Points, in no order, along strands that fork, close into loops and pass close to each other.
In the rows, zero is written as 128.
Points whose rows are less than 113 apart are linked; no others are. Some points are linked to none.
<320>: [114 147  69 145 146 127  89 145 155 157 103  79 140 171 104 131  98  96
 103 159 114 184 122 179]
<1055>: [136 120 172 144 148 102 125 168 131 129 132 155 124 106 114 135 105 132
 131 112 120 132  83  87]
<524>: [137 181  56 176 123  85 106 113 197 184  64 120  82 123 111 161 160 129
 117 112  88 181 120 157]
<551>: [184  99 143 121  90  99 124 148  97 133 129 103 146 110 157 122 113 147
 129 133 152 130 162 130]
<617>: [111 152 144 121 134  91 133 136 126 137  98  81 162 141 117 120 157 121
 119 145 214 121 178 137]
<56>: [137 113 148 117 128 194 142 136  95 129 224 134  85 163 133 143 127 121
 175 143  87 132  81 145]
<384>: [ 96 178  71 151 110  94 124 152 164 179  91 103 147 147 130 176 145 124
  88 109  80 121 144 115]
<1093>: [104 103 132 120 118 139  98 124 127 150 113 191  83 134 115 155 167 115
 142 153  44 158  96  64]
<36>: [126  86 177 103  74  90 123 109  95 125 151 146 108 135 152  79 126 165
 125  68 119 117  93 133]
<114>: [126 143 151 122 155 123 116 147 166 131 100 191  88 118 129 145  95 145
 139 138 105 141  88  75]
<1034>: [129  76 190  87 138 142 151 101  78 115 152 204  86 140 126  79 107  92
 148 183 128 125 107  98]
<990>: [156 143 135 158 130 133 147 172 162 143 114 108 185 146 139 142 121 130
 124 138 105 182 139 162]
<301>: [111  69 170 101  59 109 137  97 104 139 114 191  89 117 117 130 184 164
  95  44 120 127  59 129]
<159>: [ 79  82 131 112 136 136 124 133  87 124 165 114 151 112 118 136 124 179
 111 125 152 100 134 139]
<97>: [147 137 112 152 145 203 149 154 166 148 194 135 138 153 125 172 132 129
 140 165  81 176  61 158]
<187>: [118 112 146 156 112 125 145 143 117 126 185  87 173 136 106 106 145 138
 169 106 151 106  95 147]
<689>: [114 120 127 116 105 134  91  95 117 134  90 194 115 104 120 157 143 122
 143 168  74 149 140  89]
<168>: [127  78 118  98 157 141 117 120 127  95  90 130 119 112 163 114  95 120
 114 162 118 125 176 114]
<161>: [156 140  89 148 157 169 131 132 100 147 210  81 193 132 143  97 126 125
 121 143 210  58 162 144]
<1087>: [146 188 144 155 147 135 175 144  91 146 174 118 158 129 106 145 153 128
 135 104 125 115 110 156]
<787>: [145 120 139 148 116 104 178 159 127 163 144  94 128  87 103 169 192 167
 133 108 114 131  89 160]
<172>: [ 89 132 139 159 120  82 141 146 155 141 170  85 151 127 135 139 131 145
 128 122  83 118  89 107]
<1085>: [106  38 160  69 118 137 152  86  88 102  70 185 129 109 172  87 111 111
  92  83 158  80 152 132]
<934>: [ 96  91 141 114  53  93 122  74 104 139 105 189 113 108 141 123 160 169
  99  41 136  93 107 113]
<400>: [127 168 127 143 125 122 146 136 127  95 104 145 155 133  94 154 126 114
  79 162  83 170 141 123]
<455>: [137 109 187 133 138 133 145 136 131 100 137 140 102 164 149 111 123 110
 167 141  97 179 112 119]
<67>: [150 148  97 157 137 134 117 148 163 139  80 133 169 155 139 110 118 136
 105 124  81 194 159 165]
<1083>: [ 73 141 183 110 116 121 140 102 115 137 129 141  73 131 101 130 184 132
 169 111  86 127  68 130]
<608>: [114 119 169  94 157 139 138 104 103 105 109 197  68 149 139  95 110  89
 153 175 108 136 140  94]
<1090>: [137 108 149  96  81  82 103 104 120 121  64 150 125 121 154  77 119 107
 115  84 183  64 161 108]
<143>: [121 157  95 135  83  65 142 179 148 167  92  82 113 143 122 164 165 140
 138  93 155 107 152 108]
<638>: [167  66 167  92  69 116 117 141  92 111 124 133 128 119 160 129 103 118
 123 109 142 119 136 118]
<39>: [146  93 153  80 129 111 115 130 118 110  66 130 140  97 161  76 129 118
  77  96 204  76 183 110]
<54>: [126 158  86 170 178 167 112 149 147 141 189  67 160 155 110 137 109 104
 113 145 114 152  80 151]
<960>: [117 108 154 129  71  75 131 130 128 125 118 113  97 115 117 143 179 157
 139  71 114 124 103 118]
<333>: [138 124 161 121 131 116 124  95 141  95  96 156  86 153 155 103 111  85
 173 151 104 157 145 104]
<199>: [134 124 167  86 117 124 100 107 112 118 107 129  92 105 129 133 122 150
 137 151 179 133 144 140]
<647>: [109 177  39 163 118 103  70 129 172 193  63 115 140 162 133 130 145 141
  82 102  76 149 162 119]
<1152>: [149  91 191 137 141 116 148 150  79 112 144 151 150 108 106 110 130 137
 124  93 154 130  97 123]
<1170>: [116 103 164 132 116  94 138 136  93 152 131  84 165 144 132 117 159 124
 115  99 205 101 145 141]
<819>: [157 154  94 174 167 207 151 114 130 103 232 113 146 140 155 132  92 117
 129 148 151  87 110 139]
<437>: [ 98  84 127 121 165 126 131 136 111 113 126 128 137 104 145 117  94 161
 101 131 139 110 159 117]
<87>: [127 143 120 145 101  85 109 139 162 156  59 111 159 132 125 132 157 136
 125 140 180 144 181 119]
<44>: [115 138  81 145 177 125 133 148  99 175 149  94 181 122 110 134 116 140
  96 143 139 123 160 149]
<1050>: [137  86 175 128  74  99 159 141 123 120 145 142  88 117 136 150 154 159
 144 113  88 127  73 117]
<888>: [152 166 129 137 125 112 132 154 147 181 108 111 103  91 113 179 186 159
 125 109  87 146  95 132]
<401>: [158  90 167 117  64 119 148 133 108 114 200 124 109 105 111 153 163 153
 135 134 118 123  56 141]
<736>: [100 166  49 152 145 104 101 129 156 159  81 100  96 153  95 156 126 119
 106 140  93 190 124 173]
<49>: [103 112 162 132 127 112 107 108 160 123  97 212  79 116 144 139 135 134
 137  93 117 121  97  47]
<120>: [104 107 136 142 134 115 108 131 109 152  78 137 135 123 137 167 119 100
 141 102 124 112 135 102]
<458>: [133 127  93 157 182 134 133 158 100 163 184  69 197 133 126 124 136 125
  98 147 195 100 161 136]
<996>: [110 117 121 177 142 113 163 158 136 129 201  67 152 136 125 128 150 143
 145 105 102 124  86 133]
<20>: [114 166  95 121 134 140  99 144 170 121 115  84 168 149 106 103  88 127
 135 171 109 161 133 152]
<409>: [144 121 152  54 151 131 157 128  89  88  87 129 126  94 125  72 108 107
  97 117 192  69 168 137]
<1054>: [139 154  85 166 167 159 131 138 155 104 184  88 183 158 128 120  84 111
  73 171 119 138 123 140]
<926>: [115 122 122 107 130 147 137 147 135 126 130 145 137 124 108 155  85 126
 151 167 122 134 116 139]
<419>: [ 85 109 146  97  97 124 119 105 134  97 101 157  95 135 150 107 121 172
 176 118 109 122 159 126]
<1116>: [142 160 156 120 145 147 153 137  85 132 158 120 161 125 131 133 117 134
 138 106 150 102 147 166]
<522>: [179 106 153 142  79 122 141 142  99 118 199 104 140 103 139 150 134 152
 117 133 140 121 119 134]
<113>: [131 153  78 153 133 124 103 110 161 126  57 130 114 150 144 115 135 137
 118 117  88 194 189 149]
<997>: [138 146 105 175 116  81 193 184 139 184 138  75 160 115  86 162 191 148
 125 112 136 108  96 150]
<628>: [134 128 123 120  99  82 105 117 157 131  60 128 121 120 164 110 107 103
 150 106 175  85 174  91]
<681>: [113 152  91 108 156 132 134 140 176 133  83  89 180 138 135  90  77  96
 133 182 155 130 166 176]
<1197>: [ 76 104 124 126 148 181 129 130  91 125 203 120 172 121 111 151 128 140
 123 134 143  88 101 129]
<654>: [123  97 111  98 115 136  91  95 140 125  76 171 104  99 153 142  96 126
 151 170 108 121 170  97]
<653>: [140 188  89 175 126 127 178 167 147 196 187  64 185 144  99 163 179 125
 119 125 137 102 104 154]
<1163>: [135 147 115 155 117  95  90  73 160 127  63 164 106 104 159 123 132 105
 157  94 158 113 168  81]
<899>: [106 172 115 123 148 114  89 137 168 133 101 108  88 135 137 151 107 165
 116 115 112 146 125 112]
<846>: [165  84 165 103  80 107 126 131  95 109  97 167 101 110 122 114  95 116
 168 105 133 117 136 117]
<118>: [166 151 118 163 122 151 156 163 170 156 163  97 171 129 125 169 134 141
 129 143  96 168  86 170]
<514>: [145 139 125 144 146 193 139 149 142 106 216 120 117 135 101 144 118 152
 174 144 166 124  63 154]
<651>: [112 152 128 100 200 172 125 133 135 129 116 103 174 133 130  89  87 118
 140 153 148 117 153 167]
<657>: [140 123 133  90 173 148 124 113 115 103 132 165  83 125 127 115  81  92
 119 222 107 155 135 101]
<827>: [117 141  82 158 145  93 127 129  96 155  91  96 157 120 119 133 142 148
 110 132 118 142 191 149]
<552>: [103 105 128 100 114 129 108  85 161  83  83 185  65 131 163  91 115 145
 166  98 111 112 168  83]
<760>: [109 139 103 131 150 180 115 143 110 131 186  87 157 140  96 162 129 106
 131 135 117 113 104 134]
<211>: [131 147 143 142  95  87 137 132 145 118 121  88  93 129 129 120 161 169
 171 103  82 157 119 140]
<1000>: [136 114 121 116 114 155  81  66 165  83  83 217  78 149 168 110 142 111
 156  94 110 123 179  61]
<682>: [127 162  98 135 157  95 163 149 122  81 130 106 129 135 102 123  81 122
 101 150 142 118 157 125]
<890>: [132 104 193 116 138 152 137 116  97 103 184 148 145 111 114 112 133 132
 132 145 160 131  86 136]
<691>: [149 127 111 124 120 101 136 163 182 134  62 116 190 119 136 118 108 133
 113 144 171 129 187 123]
<198>: [115 145 134 131 100 119 113 105 161 115  86 146  83 129 147 128 147 171
 179 122  97 175 153 128]
<1040>: [124 187  86 171 105 113  80  72 178 172  76 136  87 119 158 179 180  98
 145  83 124 129 154 105]
<1015>: [100 149 137 109 139 143 130 142 121 143 131 116  91 141 144 166 124 169
 139  98  95 126 127 139]
<1081>: [164  99 118 140 165 172 139 119  90 101 200  90 160 128 156  83 111 104
 122 125 196  73 139 148]
<466>: [147 109 150  98  91 118 129 131  84  87 136 161  98 119  84 100 117 135
 170 141 103 138 114 121]
<568>: [145 130 134 129 156 198 123 145 141 118 216 137 105 146 122 143 113 119
 169 179 115 155  70 136]
<296>: [151  64 168  54 110 156 134 102  61 105 148 195  89 119 118  79 103 125
 129 143 154 119 109 122]
<128>: [136 150 129 137 182 198 152 138 120 124 162 126 169 138 121 114 103 126
 153 145 155 128 137 179]
<810>: [ 91 104 191 118 143 134 139 101  91 113 108 175 128 130 142 151 160 123
 113 129 144 145 131 116]
<1058>: [158  98 134  56 138 142 154 122  54  97 157 121 131  99 114  59  90 122
 100 116 193  71 129 158]
<22>: [ 82 170 100 151 110  76 114 125 165 151 122  97 162 135 119 155 124 117
  98 141  76 126 118 108]
<730>: [130 146 124 140 110 124 106 136 152 146 101 146  93 134 116 164 148 103
 126 135  32 171  84  92]
<735>: [125 139  96 136 134 110 129 106 120 125  64 113 129 132 145 111 114 126
 140 135 116 139 213 152]
<454>: [139 132 127 158 121 104 135 167 106 125 149  61 146 135  92 154 160 122
 112 127 156 153 144 133]
<1076>: [106 157 158 112 132 156 156 133 112 130 188 118 100 149 142 152 127 140
 153 112  71 118  89 145]
<1200>: [117 147  84 161 103 100  85  74 164 135  81 167  83 110 136 149 155 105
 168  61 120 121 150  73]
<1066>: [ 77 114 149 117  88 107 108  93 143 117  91 214  88 116 141 124 140 161
 137  60 141  90 106  87]
<291>: [154 149 111 130 114 126 106 151 157 133 132 101 105 154 124 158 102  96
 123 146  64 177  91 131]
<1057>: [121 109 191 121 164 146 114 110 106 109 146 156 135 113 126 128 138 119
 112 179 140 163 105 103]
<302>: [152  71 153  35 113 161 139  89  60  82 147 154 106 113 119  65 105 110
  95 140 181  89 124 146]
<786>: [118 190 118 147 121  93  87  97 167 135  93 120  85 114 135 146 150 141
  99 132 106 159 136  93]
<229>: [154 108 104 160 163 198 137  98 122  73 223 110 136 131 141  96 102 106
 155 154 187  81 108 147]
<765>: [ 88  72 184  80 139 141 126  85  99 112  90 165 121 130 167 115 137 126
  98 112 179 103 143 133]
<726>: [126  94 155 135 102 110 143 134  86 159 185  90 193 147 138  93 142 117
 133  94 190  81 118 151]
<473>: [155 144  75 124 188 174 138 128 150 104 150  85 181 127 144  98  78  86
  62 188 133 118 164 156]
<820>: [134 146 110  98 135 101 144 139 103  85  94 106 122 117 116 105  98 114
 105 132 163  83 192 121]
<160>: [148 156  96 121 158 149 134 147 151  89 120 164 131 144  74 137  84 105
  87 193  94 183 125 137]
<1045>: [146 135 121 117 137 146 112 129 133 107 122 180  90 143  99 123 111 103
 120 207  77 195 124 100]
<311>: [160 126 133 148 136 187 154 154 131 141 212 117 125 108  91 153 168 160
 164 102 129 113  40 144]
<776>: [132 128  91 106 156 120 131 161 158 135  61  88 185 119 146  82 100  98
  98 159 154 100 203 138]
<1194>: [150 167 116 195 151 157 174 147 118 154 210  88 188 141 114 145 173 126
 135 100 160  94 102 153]
<567>: [130 188  38 176 119 122  79  64 212 155  64 161  83 120 126 167 170 114
 132  92 108 177 147 133]

A piece is two or more points that can be reached from each other along the links. Count, over all rows, the pieces, the separate loops (a circle has one, a figure eight two, a Y none), the forks (points with three links) and the tips (points with one).
pieces: 5
loops: 0
forks: 4
tips: 14

A fork is a point with three links, a tip a point with one. Leave the first point through the second and follow the links. Name the first fork or tip that comes.
<681>, <651>: <888>
<301>, <934>: <1085>
<787>, <997>: <681>
<1081>, <161>: <568>
<1000>, <552>: <466>
<67>, <113>: <819>
<1197>, <159>: <291>
